A landscape with many valleys, sampled at points; each row gives a point and its height.
From any point a ball rolls to the lowest of the 5 points nearest to it. It stops when none of these is lower. Distance is the straight distance between rows; heights are no part of it.
zik: [107 160 127  95 104 137 146 117 179 126 159  88 147]  height 446
Giruk: [108 125 125 204 102 115 106  76 123 151 162  75 100]  height 153
dozog: [151  86 148 111 172 130 126 192  92 115  74 181 117]  height 240
Lamab: [119 112 169 129 141 125 125  83 134 144 174 103 127]  height 350
mavi: [125 113 174  63 158 137 150 143 134 130 119 160 156]  height 318
Per: [131 171  65 154  78 119 125 137 146 119 109 128 125]  height 669
Nutur: [110  98 198  87 158 140 146  91 134 137 194 126 144]  height 418
Fuv: [128 133 101 167 130 117 114 104 120 139 126 121 105]  height 259
kapap: [127 136 154  69 142 141 150 143 159 125 124 135 164]  height 408
mufo: [116  88 220 109 153 130 120  71 119 150 221 111 130]  height 451
megop: [106 112 201  61 150 148 165 107 152 133 195 147 156]  height 359
Maper: [118 133 105 200 110 115 109  85 107 137 136 111  94]  height 210
Resim: [160 157  74  97  87 134 137 185 133 114  80 150 154]  height 649
sipad: [127 100 182  89 174 131 143 119 121 131 139 155 145]  height 370
bef: [152 169  58 131  78 133 127 167 141 111  94 146 139]  height 751
rezur: [128 123 174  49 164 140 155 167 132 127 110 182 165]  height 363
Bunu: [144  96 152 104 170 126 128 159 106 123  95 170 126]  height 327
filu: [ 84 142 142 173  89 130 118  85 148 149 194  39  93]  height 349
duga: [163 121 100 115 137 134 130 198 102 103  65 177 134]  height 510
fode: [156  99 117 160 171 118 110 146  75 123  89 157  98]  height 290
fivet: [139 114 104 205 145 109  97  87  69 132 116 142  86]  height 377
non: [ 97 123 144 183 104 127 113  75 137 146 188  53 101]  height 252
soka: [118 150 160  39 133 148 162 152 163 120 138 150 184]  height 367
Sozim: [122  87 160 158 157 119 107  80 107 142 155 106 112]  height 431
Disa: [111 158  91 171  88 124 126 108 150 126 141  89 119]  height 243
malov: [135 145 100 110 111 129 131 146 143 118 105 137 146]  height 642
bov: [110 166 140  61  96 151 162 145 191 116 152 112 171]  height 523
zivol: [123 166  88 132  85 131 132 142 165 119 120 111 141]  height 209
Beb: [129  65 168 155 183 116 102  92  86 142 136 135 103]  height 748
Kepot: [113 170 105 129  77 132 141 131 180 126 137  85 134]  height 362
Bipa: [127 167 116  74  91 137 144 159 184 119 115 113 167]  height 203
finid: [161 112 115  87 129 135 133 218 102 104  62 185 147]  height 112
sal: [138  95 116 188 159 111 100 113  70 137 112 155  88]  height 376
Lomo: [128 119 123 125 141 120 120 118 121 128 114 128 127]  height 271
roze: [130 150  91 157  95 118 126 128 133 123 119 116 123]  height 483
Peza: [138  79 147 159 183 114 109 120  85 133 108 155  98]  height 309
dig: [140 125  96 181 137 116 109 109  94 123 102 143 101]  height 307
Dezor: [142 158  96  85 101 132 144 175 150 117  89 137 158]  height 531
Pufu: [133 104 127 153 156 114 116 114 103 133 116 139 113]  height 163
nivob: [ 94 159 107 168  86 123 132 106 166 140 169  58 101]  height 193
volom: [135  75 176 116 194 126 127 126 104 131 119 154 119]  height 458
naz: [124 181  93  99  70 129 142 159 183 120 117 104 156]  height 125
sesim: [118  87 175 135 171 125 115  85 121 143 155 116 126]  height 162
lik: [122  97 149 142 155 127 119  96 110 139 140 123 118]  height 322
Tul: [ 92 135 151 149 103 135 127  78 157 145 191  57 117]  height 374
Pubaf: [118 133 148  89 124 136 141 119 160 131 155 107 145]  height 484
zifu: [132 145 109 109 115 133 136 126 151 129 120 124 144]  height 515
losod: [129 136  88 227 119 111  98  87  82 132 125 138  85]  height 277
seso: [122 126 194  34 145 143 173 140 149 126 150 167 178]  height 231
kog: [142 114 118 129 154 122 126 136 106 122  93 152 117]  height 242
Lutuk: [127 102 127 187 139 112 107  83 100 146 132 112 101]  height 289
Luken: [129  64 185 132 197 125 114 112  96 140 131 144 109]  height 632
dumes: [ 97 156 135 137  94 130 137 109 171 144 172  64 120]  height 275
roto: [106 103 181 136 132 131 122  76 143 154 208  78 123]  height 439
bega: [136 115 146  61 158 137 147 186 119 121  80 178 155]  height 552
Sudap: [154 133  85 150 132 126 116 165  94 113  83 168 117]  height 429
Zevi: [166 154  67 127 101 133 124 194 102 106  79 176 134]  height 561
Tute: [106 158 112 143  85 123 133 111 158 132 153  75 120]  height 140
satot: [154 143  96 100 112 133 129 181 120 112  82 157 140]  height 655
ruz: [152 144  72 179 124 120 105 133  88 115  98 162 102]  height 358
vupu: [120 112 168  92 147 138 142 114 141 130 159 127 151]  height 421
feg: [112 186 103  96  62 143 151 150 197 119 141  82 153]  height 383
mol: [143  96 160  78 177 131 140 184 111 114  84 172 141]  height 462
fuza: [105 142 114 171 108 117 119  95 136 135 148  82 100]  height 62
kiris: [154 119 121  99 146 133 126 176 105 116  77 171 135]  height 486
Gimud: [163 177  44 170  92 127 112 166  97 106  96 172 122]  height 480
lurel: [115 135 130 152 117 130 126  93 140 138 153  93 125]  height 186
nub: [141 148  73 175 106 123 112 127 108 116 111 139 108]  height 398

Call two points neighbours if one is among the 5 nearest of the other. Go from one point of each pair to the other, from neighbour to neighbour, staying as low as possible. Name the highest point that can't be avoided.
Pufu, sesim | lik
naz, finid | Kepot
Pufu, finid | Bunu
sesim, seso | sipad
Pufu, fuza | Fuv

For each start below, name the point where the ball stops.
Tul | fuza
sipad | seso
bega | seso
volom | Pufu
filu | fuza
roze | naz
losod | fuza
fivet | fuza
malov | naz
satot | finid
ruz | Pufu
Dezor | naz
